The views of a scene show one set of named points, each view turned or mirrored, shifted and resized as a whole, with a little noise and some points left out.
(in the rows, 128 means zero)

Scene 1
View 1
(92): [134,81,130,140,180,117,156,125,144,130,117,102,125,94,103,135,123,146,116,136,102]
(159): [95,122,182,96,106,114,150,136,150,151,130,140,178,128,171,114,129,102,137,107,164]
(250): [73,126,106,116,113,90,158,113,144,107,124,87,170,102,126,112,126,126,131,72,125]
(237): [71,100,113,113,132,89,170,108,158,99,103,105,166,110,132,104,122,114,127,87,121]
(234): [124,101,49,119,156,67,86,109,114,102,78,86,109,126,56,134,107,167,84,107,109]
(167): [59,125,164,130,95,145,132,138,148,140,128,131,157,152,155,133,133,170,147,143,152]
(216): [85,111,167,123,116,136,144,138,150,145,129,129,155,135,153,128,126,146,139,136,143]
(256): [106,68,152,134,172,116,159,120,159,115,80,153,133,123,131,124,135,136,118,162,115]
(54): [129,127,121,120,131,90,133,125,128,128,128,97,148,95,108,127,138,133,117,93,128]
(193): [109,108,83,119,144,68,115,103,126,91,78,113,130,120,88,123,130,148,99,110,116]
(129): [174,123,135,136,151,115,87,145,105,163,134,109,107,108,83,156,133,179,104,144,135]
(20): [95,119,100,150,137,93,129,109,135,82,93,119,128,114,90,133,156,178,119,132,106]
(57): [76,78,108,148,157,124,155,115,156,112,101,100,129,124,108,131,113,169,124,138,99]
(99): [142,111,107,132,160,102,157,126,132,141,152,57,139,66,91,132,120,132,118,78,103]
(40): [120,121,75,123,141,77,115,114,118,111,111,78,131,101,76,130,127,153,106,87,111]
(12): [104,94,140,129,154,119,189,124,156,132,137,90,158,86,132,119,122,117,133,98,110]
View 2
(57): [173,138,148,133,97,112,121,137,136,113,124,106,134,107,140,137,175,164,136,138,134]
(99): [105,133,136,136,139,146,122,148,109,147,108,107,104,111,158,127,131,149,98,101,123]
(167): [153,166,140,128,90,89,164,181,163,103,166,127,166,168,125,156,142,146,173,107,124]
(40): [150,115,138,160,167,119,126,159,119,164,112,81,132,119,148,113,153,149,114,124,131]
(20): [175,120,171,171,130,75,136,159,136,138,133,90,129,108,139,122,166,158,142,134,125]
(256): [163,128,124,136,71,71,121,124,135,119,122,132,115,110,127,123,163,159,191,116,119]
(234): [182,97,118,161,166,116,126,155,123,172,94,53,134,106,137,94,176,158,124,157,136]
(159): [121,156,105,134,105,95,140,157,133,131,152,161,159,177,134,147,123,131,192,67,125]
(54): [125,128,130,153,144,109,133,160,121,155,125,113,127,135,145,124,133,144,137,96,122]
(12): [120,146,138,131,104,125,110,129,115,125,129,146,122,122,156,147,136,147,135,87,129]
(250): [145,140,148,159,151,118,115,143,120,147,144,133,166,143,158,148,146,139,132,91,143]
(129): [125,126,119,131,115,96,174,196,145,143,107,64,91,128,119,99,132,156,141,132,96]
(92): [137,129,128,129,94,110,125,137,125,129,106,109,95,100,139,120,149,160,139,119,115]
(237): [158,134,139,157,131,111,101,121,117,139,140,147,160,132,155,147,155,144,150,93,146]
View 3
(92): [137,121,110,140,130,150,149,116,130,133,112,146,112,121,155,142,131,129,122,134,124]
(12): [141,119,136,129,137,149,126,129,135,123,126,123,113,123,136,140,124,116,119,136,126]
(99): [132,110,132,130,119,153,136,143,113,119,107,121,111,123,148,133,118,142,127,144,140]
(167): [157,135,121,116,142,133,124,137,143,105,148,158,135,127,143,125,175,118,116,117,110]
(237): [126,128,145,127,144,141,121,132,146,116,129,134,102,128,146,133,129,126,95,140,106]
(54): [129,114,121,131,129,151,121,150,126,112,112,134,109,120,153,126,132,140,113,127,117]
(159): [144,126,120,125,144,145,94,151,143,112,138,137,125,118,137,130,149,103,109,108,100]
(193): [117,123,120,135,130,144,143,131,134,115,107,156,97,126,171,125,137,158,97,137,107]
(129): [143,113,85,136,112,152,144,146,107,117,102,157,129,118,164,126,154,149,138,117,131]
(256): [142,129,102,143,146,147,142,105,149,133,123,156,109,121,154,146,141,113,110,122,106]
(216): [152,130,116,125,141,140,121,135,139,115,139,149,131,123,141,131,160,111,118,117,111]
(20): [139,121,121,131,137,141,157,123,145,106,116,156,97,130,164,126,151,158,105,134,118]
(250): [128,124,149,121,137,141,119,144,139,106,126,130,105,128,146,124,134,138,100,140,113]
View 4
(193): [115,115,140,93,121,134,125,122,143,150,133,137,155,130,112,134,119,138,147,126,127]
(12): [106,124,153,134,127,125,147,136,153,109,136,114,144,137,162,111,141,121,134,128,111]
(250): [120,115,148,109,135,127,140,135,153,140,151,126,155,114,143,107,141,122,136,135,110]
(234): [102,109,134,103,125,132,120,105,121,159,118,139,148,130,108,149,116,153,147,125,137]
(57): [101,107,123,119,117,136,119,141,155,122,116,124,139,138,146,114,125,136,140,120,133]
(92): [100,120,146,134,114,129,140,129,144,109,114,120,135,150,142,131,125,133,144,118,127]
(54): [116,116,162,120,124,120,153,127,141,129,135,132,140,126,128,129,131,122,143,130,112]
(216): [123,105,148,115,106,122,138,161,149,98,132,137,129,124,143,101,126,98,130,118,116]
(99): [100,119,159,145,136,118,159,114,135,131,125,120,136,129,146,133,140,139,143,137,114]
(40): [108,112,147,115,131,125,139,114,136,153,128,133,145,124,122,137,129,143,146,133,124]
(167): [129,91,141,109,104,123,133,172,156,106,131,145,122,113,138,92,124,95,129,120,120]
(256): [111,125,140,108,98,138,124,147,157,93,123,123,144,162,138,121,115,116,144,106,126]
(159): [133,119,165,106,110,118,146,158,140,95,154,134,143,123,142,99,134,84,124,121,103]

Which points are out of place in each view (at most two, in the order of its rows)? Write - if all are in place.
view 1 -> -
view 2 -> (129)
view 3 -> (92), (54)
view 4 -> (193)

Scene 2
View 1
(28): [156,116,128,101,118,151,143,156,162,109,118,155,92,118,146,134,141,120,131,140,113]
(192): [165,106,119,105,102,135,113,127,141,126,105,127,104,127,106,134,134,104,137,98,107]
(276): [146,125,121,137,113,122,121,126,144,122,126,158,111,116,142,137,127,124,118,132,129]
(211): [142,123,111,121,118,125,129,133,138,121,124,159,103,117,115,123,127,109,134,114,118]
(74): [169,110,140,102,101,158,100,124,121,99,107,139,113,123,121,130,135,101,125,116,130]
(139): [173,128,128,134,106,133,91,101,90,100,114,157,127,129,111,118,123,95,109,108,130]
(247): [134,117,117,126,115,135,128,136,153,129,124,144,109,110,144,132,136,125,135,117,135]
(150): [165,103,133,98,101,159,109,132,138,113,104,125,109,122,123,134,141,105,135,106,124]
(214): [151,122,124,116,114,140,109,123,109,103,117,158,113,121,106,115,127,96,130,105,132]
(179): [163,122,122,130,113,156,119,122,126,119,115,134,124,123,156,124,143,117,121,106,131]
(100): [148,103,129,102,109,177,117,137,140,121,107,114,117,113,147,128,153,114,146,91,140]
(176): [155,107,130,102,107,157,122,140,150,117,111,131,103,117,137,135,143,115,136,116,126]
(38): [157,123,132,116,109,123,113,129,133,101,121,173,100,122,110,132,121,107,118,142,120]
(154): [146,120,116,118,117,144,117,125,118,115,119,145,116,119,118,113,133,102,137,94,133]
(186): [144,123,140,116,115,171,106,126,107,92,120,156,127,111,145,116,139,107,126,115,163]
(156): [157,113,133,112,104,144,106,125,130,107,114,147,111,119,123,132,132,108,125,121,133]
(240): [154,113,124,108,108,127,121,137,152,117,115,151,94,120,113,137,129,112,133,127,112]
(79): [158,116,124,122,108,143,117,126,139,120,114,138,112,119,141,135,137,118,124,117,125]
View 2
(276): [104,140,119,119,94,116,134,142,100,126,136,115,124,126,152,124,117,147,126,127,111]
(214): [120,121,154,110,119,123,93,139,110,143,109,114,132,128,143,131,121,140,130,131,115]
(79): [113,141,120,115,109,126,111,130,109,126,138,123,114,129,152,132,112,132,123,124,110]
(139): [136,125,147,111,125,127,82,159,102,144,124,139,138,115,142,110,122,155,121,146,123]
(28): [107,159,130,100,102,112,125,116,105,113,141,96,114,148,153,154,125,132,125,102,95]
(179): [112,149,123,123,112,143,102,131,108,139,147,128,107,128,144,131,115,134,126,131,117]
(176): [111,141,121,109,115,122,107,112,111,121,130,117,111,137,153,151,108,119,128,114,101]
(74): [127,136,136,103,133,124,84,124,101,127,122,135,127,130,146,140,113,132,125,125,104]
(156): [118,133,131,108,119,119,103,129,100,126,121,128,128,129,149,135,113,137,127,125,106]
(240): [119,127,130,99,106,104,119,131,115,115,124,104,127,133,160,137,114,129,118,115,101]
(150): [124,132,126,104,128,125,89,114,114,124,126,127,115,131,152,146,105,116,123,120,102]
(192): [128,121,125,104,117,119,98,125,131,122,129,113,115,127,159,139,104,111,117,120,105]
(186): [101,147,143,125,124,142,93,121,82,148,113,136,123,134,130,141,121,149,145,133,114]
View 3
(179): [143,122,111,131,145,130,92,116,111,132,126,161,144,96,144,109,120,143,106,155,112]
(186): [152,152,109,140,159,138,119,127,155,93,115,150,152,126,157,118,148,134,112,151,126]
(28): [151,140,132,130,101,89,107,134,116,187,104,142,102,107,157,121,158,131,98,187,122]
(247): [124,118,118,134,116,87,117,134,101,143,115,144,129,105,132,106,137,114,126,169,111]
(154): [130,145,100,126,157,93,124,123,112,108,125,142,118,97,147,108,130,139,98,126,125]
(211): [122,134,107,126,126,70,131,118,114,148,123,141,104,86,137,100,145,125,109,135,132]
(38): [146,127,101,138,135,81,133,102,162,174,119,134,100,99,146,111,151,134,121,126,149]
(176): [147,127,119,133,134,92,101,140,108,148,109,132,110,121,154,132,125,140,101,168,108]
(240): [139,117,110,137,124,63,122,125,124,177,113,124,89,107,144,122,131,131,118,148,126]
(79): [141,112,111,136,136,103,103,121,116,151,121,144,124,103,142,114,121,136,115,153,114]
(139): [147,122,80,139,182,121,118,83,164,123,138,149,127,88,146,104,119,155,113,90,146]
(100): [145,134,121,133,151,109,94,154,87,106,110,133,128,129,159,138,108,143,91,173,91]
(156): [148,124,105,140,150,98,115,118,140,143,117,134,115,114,149,124,126,142,114,138,126]
(214): [137,146,94,131,162,91,131,112,140,116,124,138,110,98,153,110,137,142,101,113,140]
(192): [138,117,100,130,154,68,107,124,98,151,123,124,86,97,150,126,98,154,94,127,114]
View 4
(79): [143,125,116,119,127,149,126,141,119,165,116,136,127,106,136,144,130,148,132,127,118]
(28): [148,115,109,93,116,135,136,134,123,142,106,119,114,90,104,175,121,152,118,111,97]
(150): [145,116,129,120,127,148,110,142,117,159,110,142,104,106,142,139,134,124,119,151,95]
(100): [158,116,150,109,136,124,100,146,90,153,105,145,100,102,143,122,126,137,140,133,99]
(192): [141,123,129,138,115,162,110,132,112,178,126,144,108,97,135,152,143,143,109,157,98]
(276): [141,134,102,124,129,145,141,137,131,161,126,124,144,101,128,149,135,166,126,106,137]
(247): [152,129,125,121,128,129,127,133,109,160,121,127,128,93,126,147,133,171,126,103,126]
(240): [142,125,110,130,118,151,129,126,131,161,123,127,117,94,121,165,142,151,97,132,106]
(214): [136,147,118,146,124,133,126,147,133,150,153,148,136,94,123,127,134,126,115,156,110]
(154): [141,143,131,141,123,129,118,145,113,157,146,149,131,91,125,126,132,140,126,147,110]
(139): [124,152,101,151,126,159,133,159,149,166,153,156,156,113,141,115,136,114,133,169,129]
(211): [140,140,116,139,116,137,132,132,122,160,145,133,134,84,110,155,136,161,111,129,115]
(179): [141,130,120,112,128,147,122,154,110,165,120,145,136,109,134,131,119,144,158,130,119]
(38): [132,138,91,133,121,147,146,136,157,148,137,127,137,98,118,155,138,136,98,137,117]
(156): [141,129,113,127,131,141,127,142,134,153,122,137,126,106,138,136,135,129,115,138,115]
(74): [137,128,116,121,129,145,122,152,135,149,122,146,121,109,138,129,128,111,127,157,103]
(176): [150,115,127,110,127,138,116,138,113,153,107,132,106,100,134,147,130,140,121,129,101]

Which points are out of place in each view (at most two, in the order of its rows)? Write - if all are in place.
view 1 -> -
view 2 -> (192)
view 3 -> (240)
view 4 -> (74)
